The views of a scene show one set of named points, each view turned or mirrored, shifted and resized as a whole, with a little noise and some points left out.
In the rows, 100 means zero.

Scene 1
View 1
Q_658: 104 102  89  89 103 137 104  82  83 114  94  77 119 101  92  90  89  79  87  87 108  91 110  97 118 118 110 118 118 101  92 102  97 103  92  89 101 100
Q_904: 113 122  92  71 130  72 112 137 161 111  96  97  83  76 120  58  34 109  84  83 110  67 127 117  51 133 121 107  84 103 124  59  65  71  89  97  95 118
Q_364:  99 106  87  83 107 145 102  86  80 101  95  72 122  99  87  87  88  75  84  68  91  98 113  88 115 124 115 118  97 118  90  92  92  89 102  80  94  96
Q_611: 119 107 120  83  99 117 101 113 124 106 110  95 118 101  87  71  90 100  78  71 108 110 114  92  82 100 114  96 112 140 110  80  99  82  82  49 114 107
Q_857: 116 111 111  95 111 112 103 111 119 108 101  86 105  96  99  80  81 110  89  83 110  96 109 101  88 111 105 107  99 113 102  81  94  81 105  64 103 109
Q_578: 109 120  95  95 127  93 112 118 127 108  91  83  88  83 117  86  53 114  95  86 109  76 113 120  82 135 107 112  80  90 107  78  75  73 116  93  91 110
Q_522: 129 104 114 106 102 125  88 102 107 122 104  90 101 103 102  95 109 118 117 109 146  92  96 114 102 100  96 104 131 102 106 113 117 100  94  70 113 111
Q_828: 134 115 118  97 116  95  93 128 146 116 111  96  83  91 116  77  79 134 113 100 141  85 107 123  70 105 104 100 109 108 116  90 103  84  96  68 106 116
Q_40: 124 109  98  86 112 123  90 109 116 113 102  86 101  95  99  83  90 103 105  88 124  90 113 108  91 111 112 108 113 112 107  96  99  93  94  76 101 108
Q_925: 123 113  92  85 113 136  79 106 104 112 104  80  99  96 101  86  96 106 121  90 133  86 110 115 102 115 114 113 112 104 106 112 107 100  94  82  94 108
Q_327: 127 106 116 101 106 112  95 109 123 119 104  91 101  97 104  87  93 118 103 101 135  89 102 114  90 104 100 103 123 105 108  96 108  94  89  69 113 113
Q_915: 111 112  83  89 116 130  95  98  94 111  88  78  97  92 108  93  81  99 111  93 122  77 110 119 110 130 108 120 100  90  98 103  94  94 108 101  89 109
Q_893: 135 107 159 143  97 131  93 104  88 112 105  77 103 111 108 124 124 154 125 105 137 117  67 114 111  88  61  96 105 110  87 112 138  85 144  26 113 108
Q_25: 127 109  96  81 108 124  82 106 120 116 108  91 102  96  94  75  95  98 110  90 134  91 115 108  92 105 117 107 127 117 112 104 106 100  76  75 104 110
Q_199: 120 112 117 102 115 100 109 118 127 112 101  89  97  91 113  86  72 121  95  89 118  90 104 111  79 116  99 105  92 103 105  78  93  78 112  70 101 109
Q_15: 124 105 128 114  99 129  96  96  94 116 103  83 107 104 101 108 112 120 109 103 135 102  88 110 110 102  83 105 122 102  95 107 120  98 109  63 113 108
Q_164: 128 116 134 116 117 100 101 126 130 110 102  87  86  93 118  95  82 145 111  94 131  96  93 120  78 110  85 100  87 104 104  88 104  70 129  55 101 115
Q_720: 107 110 118 105 108 112 113 103 107 110  95  85 109  98 107  92  76 110  82  90 107  94 100 106  97 117  97 107  95 103  95  78  93  82 110  66 110 108
Q_464: 116 101  70  65 115 117  89 103 124 119 104  95 105  92 101  64  79  82  96  94 132  74 127 107  90 119 130 111 137 105 117  98  91 105  56 103 105 112
Q_400: 119 105 124 106 102 109 107 107 118 115 101  88 106  99 105  94  85 115  88  96 121  95  97 107  92 106  97 102 115 108 103  86 102  87 104  65 116 111
Q_931: 100 108 106 118 113 123 120  83  78 113  83  76 106  97 114 115  77 107  92 103 106  81  89 110 118 132  81 120  93  74  84  93  92  92 130  90 100 105
Q_183: 126 102 106  88 100 135  83  99 106 119 111  87 112 104  90  83 109  99 106  91 135 100 106 102 102  98 109 103 134 121 107 109 115 106  77  64 111 108
View 2
Q_164: 115  87  65 117 100  97 108 103 108 118 116  91  96 129  88  93 139 104  80 106  75  99 122 102 113  85  88 112  71 144  80  72 112  96  89 112  98 101
Q_578:  92  88  78 118  59 102  98  86 100 107  88 112  75 120  97 106 109 118  97 127  88  95 113 120  99  98  88 142  79 120  72 121  86 103 112  88 110  98
Q_658: 105 115  77 126 124 117  79  95 115  80  77 106  89  78 114  88  62 114 107 105 123 120 104  90  63 107 103 106  81 112 132 128  93 106  90  86 119  89
Q_364:  98 106  72 132 104 120  73 102 116  66  87 115  86  94 117  82  48 111 113 118 117 130 113  90  65 101 101 108  92  99 127 129  92 112  93 101 132  93
Q_720: 107  94  65 116  96 101  83 106 118  93  86  99  87 104  99  88  96 107  90 111  87 107 130  97  80  92  86 116  81 114 103 101 104 101  89  93 107  96
Q_40: 108 114  71 122 120 106 110  95 112  94 107 108  90 100 104 109  85 114  93 105 109 110  98 101  84  93 100 106  75 133  93 118  96  95  99 106 108  82
Q_522: 124 124  74 110 166 103 121  91 108 113 113  97 109  98  97 108 121 109  78  85 109 107  88  88  89 100 103  88  63 158 108  95 109  92  79 103  86  76
Q_904:  94  97  70 112  45  81 120  86 108 108  91 124  65 117  84 141  96 128  97 126  79  81 116 142  91  80  86 153  83 124  31 134  79  91 135  96  95  73
Q_15: 121 110  70 116 149 113  93 102 113 104 102  87 104  94 103  83 116 101  87  90 103 115 110  76  84  98  98  92  70 137 131  82 119 100  68  95 100  96
Q_464: 104 136  75 113 127  98 117  80 109  91  87 126  84  74 105 137  65 126 106 104 126 101  86 117  63  95 107 111  78 134  86 149  83  91 112  86  98  62
Q_183: 121 128  62 122 158 103 111 102 117  87 104 104 104  87 103 104  79 109  94  92 116 120  96  87  71  92 106  88  73 136 116 111 106  90  85 109 104  72
Q_893: 137  95  59 119 156 117  91 120 118 111 124  68 123 123 101  53 149  88  74  85  80 115 128  60 105  91  94  77  66 150 141  35 135 103  47 117 104 119
Q_828: 113 110  62 109 110  86 128  95 105 119 114 102  96 117  87 125 123 112  78 103  86  93 105 115 101  84  93 115  68 150  61  98 104  84 103 110  87  75
Q_931: 100  94  81 121 105 118  64  93 111  98  74  94  86  90 113  70  97 106 101 112 104 107 124  84  74 113  88 120  79 110 139 102 101 119  81  70 120 110
Q_915:  96 102  89 122 104 123  94  77 100 104  85 114  89  99 111  91  98 111 107 123 129 107  89  98  95 120 104 119  77 129 118 125  89 112 102  89 119 100
Q_25: 113 125  70 119 142 100 117  93 113  93 104 114  94  91 103 118  76 118  96  97 116 110  92 104  79  94 105  99  78 140  93 120 100  91  97 111 104  66
Q_199: 106  98  66 114  88  93 102 101 113 106 100 103  82 116  93 103 111 110  84 111  81  99 123 110  91  88  86 125  73 127  81  98 102  97  98 102 104  95
Q_400: 115 107  64 113 120  95  96 108 118 100  94  93  92 100  96  97 100 107  85 100  83 105 127  99  76  87  87 105  75 130 103  91 110  93  87  95  97  90
Q_611: 116 114  49 121 121  87 103 123 129  70 110 106  88 101  99 109  57 113  98  98  83 121 129 103  63  67  92  95  85 116  84 106 103  80  93 126 106  71
View 3
Q_931:  99 123  97 126  84  82  90  95 118 107 115  95 100 101 101  93  97 101  98  96 113  92  90 105 110 117 106 103 105 106 100 104  96 109 111 111  95  98
Q_857:  89 100 108 104  94  92  99  98  97 108  99 103  94 104 100  90 108  94  98  94  99 110  94  94 109  93  97  99 111 106 110 101 106 114 105 114  88 108
Q_904:  85  74 116 100 105 113 105 111  78  95  90  96 113 112 101  93 105  83  81 115  74 120 118  79 120  73 103 102 119  87  94 110  82 104 115 115  87 105
Q_164:  95  99  93  98  99  83 102  87  84 122  95  99  94  83  96  97  92 105  92  91  97 112  98  93 122  92  79 100 109  97 117 100 103 110 101 114  77 110
Q_183:  89 111 112  92  97  80  97 102 118  92 103 105  78  95 108 100 122 105 102  81 113 106  90 104  93  83  98  99 113 117 123  98 116 110 105 104  93 116
Q_464:  84  97 123  99 104  97  99 121 117  67 101 104  90 108 110 105 128  95  93  99  97 107 105  94  95  74 112 103 119 108 111 106  98 103 115 102 103 110
Q_658:  89 116 111 114  87  85  90 106 127  91 112 101  92 109 104  97 113  96 105  92 116  97  88 103  94 107 111 100 107 116 106 103 105 110 110 106 102 104
Q_828:  88  89 109  93 107  96 106 102  82 100  90 100  94  90 104  95 107  98  86  95  87 120 110  94 117  68  95  99 118  96 115 103  96 105 105 108  80 113
Q_893: 102 128  81  98  91  58  95  71 101 139 103 102  74  63  98  95  88 123 105  68 120 103  82 112 115 104  71  97 100 109 133  93 120 113  94 112  74 115
Q_522:  95 116 101  96 100  74  97  98 114  96 102 100  79  79 109 104 111 115  96  82 110 104  98 105 105  84  92 101 111 109 125 100 110 106 101 102  88 114
Q_199:  89  98 102 105  96  93 100  95  92 111  98  98  99  97 100  91 100  97  92  98  93 113  99  95 117  88  93  99 110 102 108 103  97 109 106 114  84 108
Q_327:  91 108 105  98  98  85 100 100 102  98 100  99  85  86 108  97 109 108  94  86 104 108  98 103 107  81  97 101 115 105 118 102 106 109 107 106  88 112
Q_720:  92 108 103 111  87  91  95  93 100 111 102  99  98 101 103  87 100  96  99  93 104 100  93 101 113  99 103  99 110 104 106 103 103 113 107 115  89 105
Q_15:  97 124  96 104  93  71  93  90 113 110 105 100  81  79 105  97 104 113 101  80 114  98  89 109 106  96  92  99 110 111 121  98 112 110 101 106  88 113
Q_364:  88 108 114 115  82  90  90 107 125 102 109 105  97 125  95  93 114  84 110  95 115  98  80  94  93 112 106 100 105 119 102 102 105 112 110 115 101 100
Q_400:  92 108 104 104  92  86  96  92  98 110 100 101  92  93 109  88 105 103  96  89 104 106  95 106 112  87 101 101 113 106 114 100 107 114 107 110  88 111
Q_25:  85 101 115  93 102  85 100 111 112  84  99 105  82 100 106 103 121 100  98  89 104 110  97  96  96  82  98 101 116 113 120 102 109 107 109 104  95 112
Q_925:  91 102 107  98 102  79  97 109 120  90 102 101  88  97  97 112 114 101  99  92 107 106  97  92  97  98  90 102 107 112 117 102 103 102 109 103  93 107
Q_915:  94 106 105 111 100  81  92 109 121  91 107  97  99 103  93 113 104 100  96 101 105  97  98  88 101 110  97 103 107 106 104 109  89  99 112 105  98  98
Q_40:  88 100 111 100 100  86 100 106 110  94 102 103  89 101 101 102 114  98 100  92 103 109  96  93 101  90  98 102 112 109 115 101 105 107 106 106  94 110
View 4
Q_522: 102  89  88  96  99  94  92  94 109  96 130  93  92  87 105  86 110  88  99  86 100  96  95  98  98 104 103 101 109 109  90  98 117  96  93 105  97  90
Q_464:  99  82  97 108 107  85  95  94  91  90 114  97 109  79  99  89  99 109 115  52  99 114  98 101  96 113 109  92  95 109 103 118 115 112  91  91 106  99
Q_199:  99 103  92  97 105  92 107  96 116 105 102 100  96  95 101  85  99 115 104  89  94  89  97  98 109  90 105  82 100 113 106 107 107 108  84 101  90  91
Q_720:  97  97  95  97  94  89 113 103 105  99 109  96 100  90 104  83  97 113  96  94  97  96  97  98 111  92 106  84 109 110 102 104 102 101  81 104  93 100
Q_857:  99  95  91  95 100  93 111 100 106  98 107  97  95  88 101  86  99 114 100  85  99  99  97  98 110  93 108  85 102 113 105 101 109 106  83 102  91  95
Q_925: 103  87  98 101 107  91  97  96  92  89 119  96  95  92 102  94 104  93 106  86 100 103  97  98  99  98 106  97 103 112 105 101 117 104  96  97 102  95
Q_578: 101 106 101 101 108  85 107  93 104 102  92 102 108 100  99  91  91 117 110  91  87  88  99  98 110  93 102  78  94 113 117 114 101 115  87  93  96  95
Q_15:  99  90  86  92  91  98  95 100 113  95 135  92  86  90 109  84 112  85  89 100 102  93  94  95 101  99 103 102 117 111  85  90 114  86  90 113  94  94
Q_828: 100  95  86  93 113  95  96  87 125 109 111  98  92  93  95  88 106 107 112  80  91  87  98  97 100  97 103  86  92 117 102 105 121 113  93 102  87  82
Q_400:  96  95  90  94  97  92 106 102 112 101 115  96  95  88 103  82 102 109  97  86  96  94  97  98 107  94 106  87 107 111  98 102 110 102  82 107  90  93
Q_327: 100  90  89  96 103  93  98  95 113 100 122  95  94  86 103  86 106  99 103  81  97  96  97  97 103 100 104  92 103 111  95 105 113 103  88 104  93  92
Q_183:  99  79  92  96  99  94 101  99 101  92 130  93  91  81 103  88 107  95 101  75 107 110  94  98 101 101 110  97 108 111  96  99 120  98  89 104 100  95
Q_25: 102  81  92  98 107  92  99  97 100  95 121  96  95  83  98  91 104 102 110  70 103 109  97  99 102 101 110  97  98 112 101 105 121 106  92 100  98  94
Q_611:  96  84  88  90 102  96 122 109 108 100 113  97  88  79  96  85 101 122 102  68 110 114  96  99 112  87 113  86 103 114 102  99 115 104  77 106  87  95
Q_40:  99  89  97  97 108  92 103  97  99  94 114  97  97  88 100  90 101 104 107  79 102 104  96  99 104  96 109  93  99 113 105 105 116 106  91  99  97  94
Q_164: 100 104  89  90 106  97 105  93 125 107 108  98  89 101 100  87 104 107 102 103  89  79  98  95 109  85 101  86 100 117 104  96 113 106  89 106  84  84
Q_364:  97  88 106 105  95  87 118 113  75  82 111  95 103  87 105  92  92 110  96  89 112 117  97  99 115  89 111  93 112 109 113 100 103 100  85  97 104 111
Q_893: 101  97  83  83  92 103 103 103 124 100 135  92  77 100 112  82 116  82  79 124 100  78  91  93 110  84 100 102 125 114  84  77 113  81  88 120  86  87
View 5
Q_199: 117 112  85  96  99  94  90  95 105 109 107  84 109  94 108 104 103 100 104 103 106  94 116 107 104  97  94  97  98 104  92  96 103  91 110 102 100  90
Q_915:  98  94  85  98  93 104 113  85 102  96 102  86  94 102  96 103  98 115 102 105 102  95  98  95  97  88  89 113 106 100  96  88 107 106 109  96 102  96
Q_183: 107  84  97 102 108 102 115 102  81  99 108  95  94  96  99  99  94 109 108  99 101  96 122  85  87 103  90 113 113  94  83  86  91 113  98 107  80  90
Q_931:  88  92  90  93  98 104 112 102  92  92 101  80 102  98 110 103 102 112  86  91  94 106  96  91 101  81  92 106 104 106  93  97 109 100 106 100 103 101
Q_164: 118  97  82 119 106  87  91 108  99 107 109  95 110  94 116 103 100  95 107 104 111  98 122 106 104  92 104 105  95 109  92  91 108  85 110  99  94  98
Q_828: 122 104  83 108 110  87  90  96 102 108 111  94 107  96 109 100  98 100 117 107 114  90 129 103  98 104  94 100 101 102  87  88  98  97 109 101  85  90
Q_925: 106  88  88 105 101 103 114  92  95  99 108  94  93 101  94 101  95 111 112 107 104  95 113  91  93  96  90 115 107  98  89  83  99 110 105 100  93  93
Q_658:  95  89  96  90  97 109 118  97  86  95 105  81  93  97  97 102 100 112  93  93  93 101 102  86  93  92  87 108 111  95  87  92  98 112  99 108  98  94
Q_720: 106  99  90  96 101  99 102 106  94 101 106  82 104  91 111 104 101 103  92  94  98 102 110  98 101  93  95  99 102 103  89  99 101  95 106 106  99  95
Q_578: 116 116  83  92  92  98  91  87 112 106 107  81 105  96 103 106 105 103 103 107 106  95 106 110 107  93  94  98  97 105  94  95 107  94 113 102 112  90
Q_25: 113  95  94  97 104 100 109  94  92 103 110  91  96  97  96 100  95 109 113 104 103  93 122  90  89 107  87 110 111  92  83  87  94 112 101 109  84  88
Q_611: 125  96 102  93 105 103 106 109  81 113 112  85  99  88 103 106  98  95 102  99  96 101 125  96  94 108  95 103 108  90  80 100  86 101  98 120  94  82
Q_857: 117 100  92  99 102  98 100 101  94 107 108  84 103  92 106 105 100  99 100  99 100  99 116  99  99  98  97 103 103 100  87  96  96  99 104 109  97  90
Q_327: 106  94  89 103 111  93 103 102  91 102 107  91 103  96 108  98  96 108 110  97 104  94 123  93  93 100  89 105 106  99  85  89  98 103 105 101  81  93
Q_364: 104  90 100  88  90 117 122  99  87  99 104  79  89  93  92 110 100 107  88  99  89 105  97  90  95  91  93 112 112  94  88  98  96 107  98 112 111  90
Q_464: 110 108  94  78  99 104 109  76 100 103 110  83  92 100  88  96  98 114 113 105 101  85 118  90  89 109  74 102 112  88  83  88  92 120 103 107  86  83
Q_904: 133 134  83  79  94  97  78  77 119 117 111  77 108  92 101 106 104  98 111 112 106  86 117 116 105 107  86  86  97  99  89  98 102  94 110 106 107  81
Q_893:  97  66  86 138 120  85 110 134  77  94 105 106 109  96 127 100  93  99 100  90 108 111 123  89 101  83 112 120  99 114  90  89 104  87 104  97  80 109
Q_15:  94  80  91 114 112  95 111 115  84  95 105  96 102  98 113  96  96 110 102  92 104 103 118  89  92  91  95 113 106 104  87  87 101 101 105 101  81  99
Q_522:  99  87  89 111 113  91 109 105  89  97 108  98 100 100 106  94  96 110 111  97 108  95 124  87  90  98  91 111 108 101  87  83  98 107 106  98  77  97
Q_400: 106  97  92 100 107  95 100 109  89 103 107  88 105  93 112 100  99 104 100  94 102 101 119  97  97  96  93 102 103 101  85  95  99  97 105 108  88  94
View 6
Q_199: 101 111  84  92 106 107 112  79 116  95 100 106  89  98 110 106  93  89  87 114 122 111 104 108 110  83 120 111 104 116 110 100 110 106  63  95  95 112
Q_164: 112 107  74 106  96  97 115  83 112  82 103 110  90  76 108 117 102  79  77 100 124 102 107 109  98  78 122 126  96 108 116  97 130 108  69 102  96 130
Q_40:  94  95  91 111 104  91 111  95 105 109  99 113  97 104  92 107  91  94  95 125 101 127  97  98 123  98 107  87 108 109 109  94  92 103  77 108  88 107
Q_857:  93 101  84  97  98 101 109  81 116 103 100 106  85 106 101 102  91  97  91 119 116 116 105 103 113  99 114 101 110 116 104  95 103 100  64 106 107 107
Q_611:  80  87  72  97 101  90 124  91 127 120  95 114  85 112  78  97  80 118  96 133 119 116 112  98 118 113 122  93 127 124 110  88 110  96  58 125 115 101
Q_464:  80  93 115 111 116  95 112  99 108 125  94 105 112 130  82 112  69  94  96 140  91 147 102  92 154  88 111  65 114 119 106  99  71 102  81  89  70  88
Q_893: 114  76  49 142  80  65  82  78  96  89 119 115  89  68  85 118 120  80  77  99 125  99 116 113  55  95 110 133  71 112 123  79 137 101 115 146 132 152
Q_931:  93 100  87 104  96 101  66  59  99 105 114  89  78 110 124  92 108  94 100 117 109 120  89 112  87  95  88  95  81 105  91 105  71 102  99 108 122 110
Q_522:  97  77  86 137 101  74  94  93  96 106 106 112 106  95  77 123  91  81  83 116 105 133 109 102 105  85 115  97  90 116 119  86 106 106 108 118  91 122
Q_720:  91 101  83  96  99 102  96  70 115 102 107  99  84 106 109  99  96  95  94 116 119 115  98 109  99  92 110 102  99 117 100 102  93 101  75 109 113 109
Q_400:  95  93  78 106  97  95 101  75 114 104 106 104  92 104  97 110  90  94  85 117 121 120 107 106 101  85 124 103  99 121 110  94 108  98  80 112 111 113
Q_183:  84  75  85 130 104  73 102  98 100 122 104 114 101 111  68 112  87  99  91 131 100 134 110  94 115 102 107  82 103 115 114  87  97 100  97 129  98 110
Q_364:  82  93  86  97  98 101  89  78 105 121 105 106  72 123 105  78  99 116 114 133  94 123  87 102 106 128  81  76 107  98  92 101  62 101  81 123 112  99
Q_915: 101 106 103 117 106  99  99  92  91 103 103 109  97 107 104 112  97  74  93 118  90 129  93 101 118  92  92  84  94 100 103 102  76 109  91  91  71 109
Q_658:  82  89  94 111 100  92  84  77  99 123 108 101  88 124  97  94  93 104 104 129  92 132  95 103 109 111  86  73  97 108  95  97  62 100  98 115 108 100
Q_925:  98  93  96 123 103  88 103  98  93 107 101 118  99  99  92 111  96  86  98 123  90 130  95 102 117 102  92  81  99  97 108  95  87 105  94 110  78 114
Q_327:  94  86  88 121 105  84 103  87 109 108 103 108 102 102  88 115  87  86  84 120 114 126 110 103 112  80 120  99  98 120 113  94 102 101  90 108  94 112
Q_15:  99  80  73 132  96  73  84  78 100 106 115 106  99  95  86 114 102  88  89 111 112 123 112 105  87  94 107  99  82 115 112  90 105  99 110 129 114 124
Q_578: 102 128 101  80 105 127 109  77 114  88  97  97  83 102 128 101  94  82  91 116 112 113  91 108 123  81 110 104 106 105  99 113  89 109  58  75  80 106
Q_904:  95 136 110  65 120 131 137  85 134  91  85  99  95 113 126 104  72  82  86 119 120 119  96 102 154  70 134 101 128 119 106 113  98 110  27  58  61  88
Q_828: 104 104  92 111 108  95 130  95 115  93  95 115 107  89  94 124  84  76  76 116 118 119 114 104 123  70 134 109 105 119 118  94 124 106  65  92  75 116
Q_25:  88  87  96 119 106  84 115  97 107 117  98 117 105 110  78 114  81  93  93 130  98 136 104  94 127  97 111  81 111 115 113  96  94 103  84 113  83 105

In a view up to two points have been moved. Name them for each view, in the order of its rows, or write -.
view 1: Q_931
view 2: Q_522
view 3: Q_828
view 4: Q_15
view 5: Q_199
view 6: Q_915

Scene 2
View 1
Q_852: 122  94  67  87  80  52 143  87 107 121  80  73 136  78 147  74 163 108 139 110  91  77  89  31 133  80 123  38 128  89 103  86  88 125 140 135 112 120
Q_983: 102  99  79  91 100  53 127  74 109 103  98  76 103 102 131 114 106 107 127 115  82  73  80  67 128  76 122  90 128  83 107  93 117 121 134 111  86 100
Q_131: 109 109  94 118 120  76 142  92  92 116 112  93 107 106  96 109 109  90 101  93  78  75 101  77 139  93  96  74 111  79 122  87 110 129 108 109  98 112
Q_518: 108 102  92 114 113  85 128  81 100  96 104  96  95 109  93 119  96  94  92  99  79  81 100  86 120  93 101  92 112  87 113  89 120 117 111 102  80  88
Q_617: 134 114  84 126 116  69 140  88  92 107 101 111  98  87 107 112 136  78  92  96  84  87 104  80 109  88 102  76 127  97 131  84 116 134  98 126  96 103
Q_83: 121 101  82 112  91  93 117  89 104 111  96 101 117 106 116  92 117  93 103  97  85  87 105  64 102  86 102  74 103  93 108  84  95 110 115 118 100  99
Q_272:  89  87  80  91  77 105  83  77 121 104 103  79 114 140 126 110  56 114 121 107  78  76  89  67 101  71 111 114  83  79  81  92  99  79 141  88  83  87
Q_220: 102 102  94 103 109  79 134  78 103  93 102  92 100 104  96 114 101 100 100 102  81  81  93  79 126  92 105  86 113  88 109  90 122 118 116  99  77  85
Q_506:  95  95  92 108  96 107 118  89 101 109 104  90 117 124  98  96  89 103 103  94  78  80 104  66 123  91  95  79  86  81  99  85  94 102 122  98  95  94
Q_941: 111  98  86 112  92 106 133  98  96 118  96  94 131 108  98  78 121  95 100  88  84  83 116  57 122  97  95  53  92  86 105  83  84 114 113 118 111 105
Q_395: 108 103  83 105 104  73 109  75 109 101 108  92  93 112 123 126  88  96 113 110  80  78  83  82 107  73 111 111 117  87 109  94 121 110 123 103  81  92
Q_112: 130 108  80 123  99  90 127  97  96 124 101 106 122 101 116  91 128  83 102  89  84  85 109  62 105  88  95  63 104  91 119  83  89 120 105 129 113 116
Q_202: 110 102  86 110  97  93 122  97 102 125 105  89 123 114 116  94 103  95 114  96  81  76 102  60 126  85  96  69  94  80 109  85  88 112 119 116 107 115
Q_609: 147 108  80 128 101  89 123  87  97  99  90 127 100  90 104 101 137  77  78  95  89  98 111  79  76  90 100  81 116 113 123  81 109 122  96 127  94  91
View 2
Q_609:  90 132  95  90  89  86 113  80  95 122  93  95  79 119  94 105 123 114  83  82 116 105  89 100 125 102  70  88  77 107  95  87 100 102  66 104 104 126
Q_83:  90 121 108 114  98  96  96  99  87 106 100  95  87  96  86 115 106 107 100  89 102  96  82 108 101 104  91  98  70 103 110 108 109 101  69 101 102 112
Q_395:  94 133 103 115 112  93  87 106 107 109 107 110  93 117  97 118 126  98  92  93  87  97  96 114  78  81  97  92  87  86 117 105 105 116  85 107 104 101
Q_617:  97 134 111  97  96  92 106  85 100 114  89  90  91 116  87 113 128 117  90  84 100  99  98 103 123 104  85  92  90 108  81  99  96 118  76 117 109 121
Q_220:  95 122 117 117 104  99 102 100  99  96  91  98  97 114  89 118 114 106  99  96  98 101  99 109  86  95 104  95  95 100 111 103 109 113  94 111 101 100
Q_272:  84 117  95 131 114  97  73 122  94 105 122 118  90 100  98 120 102  85  99 101  87  94  74 121  54  80 101 101  60  83 149 114 122  92  81  81  91  95
Q_941:  89 112 114 116  90  98  98 100  78 102  95  86  86  85  76 117  95 112 104  83 106  96  75 105 116 121  92 105  64 115 101 115 110  96  69  97 102 116
Q_506:  87 111 111 121  96  98  96 105  86  99  96  97  90  96  88 119  99 102 100  93 102  99  78 110  89 106  99 103  72 107 120 109 115  94  84  92  95 106
Q_131:  97 121 124 110 101  96  96 103  97 105  90  86 103 103  82 125 117 110 100  86  89  92  90 107 113 108 104 103  88 118  88 109 101 117  91 111 104 114
Q_518:  94 121 113 111 101  94 101 100 100 103  90  97  98 116  92 119 119 103  95  92  98 101  93 108  93  96 100  97  92 106 109  98 107 110  99 105  98 104
Q_112:  91 125 105 106  96  93  94  99  89 119 103  89  84  95  82 116 111 112  96  79  99  93  77 101 126 114  83 101  65 114  87 111 102 104  59 102 106 123
Q_202:  90 120 111 119 103  99  85 108  88 111 108  93  90  87  79 122 105 107 103  84  92  90  77 108 105 108  97 105  65 107 102 119 109 104  68 101 104 113
View 3
Q_852:  55 105  68  85 108 133 128 139  93 142 103  95  97  88 154  98 118 116  90  70 109 110  46  89 113 107  95  78 106 105  92  79 123 142  46  85  70  45
Q_941:  99 123  75 109  97 116 134 114 100 110  96  97  92  76 123  87 103 134  98  76  91  97  88 107  95 126  88  98 107 120 106  88 107 100  91  87  77  65
Q_395:  83  95  98  96  94 104 107 114 127  87  89 126 102  98 102 105 100  90 100  86  86 101  73  98 102  83 102  82  87 100  69 117 104 104  89  95  90 111
Q_83:  87 118  81 101  94 115 120 113 110 105  94 105  93  88 118  95 102 116 100  82  89 101  86 102  98 110  93  98 100 113  92 103 105 102  91  87  81  82
Q_617:  96  98  72 104  96 122 125 114  70  77 102 100 123  98 107 114 111 118  79  99 101  92  85  93 110  94  96  90  99 102 111 114 116 106  80  88  95  94
Q_518: 102 102  97 102 101 109 116 107 108  82  90 111 106  88 105 102  95 115 101 103  85  96  90 108 105  99  96  81  88 107  86 114 106  92  92  92  96 108
Q_220:  93 104  99  92 104 112 112 111 112  88  91 110 102  87 112 100  93 114 105 107  84 101  82 111 105 101  96  75  86 103  79 110 106  99  87  91  95 108
Q_202:  98 109  78 112  97 105 126 118 112 106  96 109  98  81 116  85 105 117 101  63  90  95  75 104  89 110  93  90 106 114  94  88 106 105  91  94  74  73
Q_983:  73  90  97  84 106 115 111 126 121 103  91 119 103  95 124 102 103  98 101  89  91 107  54 102 110  89 100  67  87  96  65 103 110 121  65  92  84  96
Q_506: 102 119  94 106  96 105 120 110 128 105  89 112  84  75 112  83  92 119 110  76  81 101  88 113  91 118  91  90  98 116  85  96 100  93 103  92  79  86
Q_609:  85 120  64 105  79 124 119 106  77  81 101  97 107 107 107 118 119 115  78  94  99  98 103  79 111  93  92 114 100 113 115 128 110  98  97  86  95  91
View 4
Q_609: 106  85 114  78 113  92 112 119  81 118  90  96 117  93  98 105 106  98  98 107  86  86  80 102  92  91  94 107  90 122  92  95  97  93  96  82  77  95
Q_518: 108  95  95  87 100  97 101 109  90  96 113 100 102 104 104  98 111 105  95  98  98  91  92  98 105 101  92 106  95 113  96 100  95  92 100 100  93  97
Q_272: 125  96  97 108  64 103 111 112 118  72 113  85  97 108  93  96 116 113  81 119  98  98 108  72  93 136 104  76 107 102  93 104  84 107  98 114  76  81
Q_83: 106  96 103  86  97  98 116 117 100  96  94  90 102 110  94  96 111 107 101 113  84  90  96  92 103 108  91  93 103 114  89  99  97 104  99  95  95  89
Q_131:  96 101 102  88 108  89  99 111  92  96  98  97 100 113 102  94 107 102 108 104  85  98  94  94 110 103  78 106 101 113  91 113  97 107 101 104 115  98
Q_395: 108  95  97 103  85  92 101 108  98  94 114 102 102 100  98  95 114 106  90 107  98 102  89  84 103 120  92 102  92 118  93 110  94 104 104 114  78  96
Q_202: 103 101 108  92  92  93 117 120 110  92  87  85 101 115  89  92 111 109 103 121  77  93  99  81 101 118  89  87 107 113  81 107  94 118 100  97 100  86
Q_112:  98  92 116  83 109  89 115 123  95 107  78  88 112 109  91  96 105 101 106 116  74  90  92  90  98 103  84  97 100 119  84 105  98 114  97  86 100  87
Q_220: 104 101  90  90  93  97 102 107  95  90 115 101  96 108 102  93 113 108  99 102  96  95  95  95 112 108  88 103  98 114  93 103  97  95 104 107  97  99
Q_852:  85 113  98  76  97  87 141 120 118 112  81  90  95 126  71  72 123 124 118 132  60  95  81  89 125 113  85  96  96 137  60 101 117 128 110  91  91  97
Q_506: 113  97 101  91  91 101 110 117 106  81  99  85  98 114  98  97 110 106  97 112  87  90 109  88  99 112  92  85 112 103  91 101  89 104  96 101 106  86
Q_941: 101  99 108  77 105  98 120 122 104  95  84  81 102 118  93  94 108 106 107 117  75  84 103  93 103 100  88  89 111 110  85  97  96 109  95  87 113  86
Q_983:  97 107  88  97  85  91 112 106 106  96 111 102  94 114  90  82 120 115 101 114  89 103  85  86 119 123  88 103  93 124  84 111 105 112 109 112  84 100
Q_617:  93  94 107  82 115  86 104 113  84 115  94 102 111 101  99  95 108 100 106 104  84  95  80 101 107  94  82 115  91 124  88 106 104 103 102  95  93 102

In a view up to two points have been moved. Name them for each view, in the order of its rows, or write -.
view 1: Q_83
view 2: Q_506
view 3: -
view 4: Q_518, Q_202
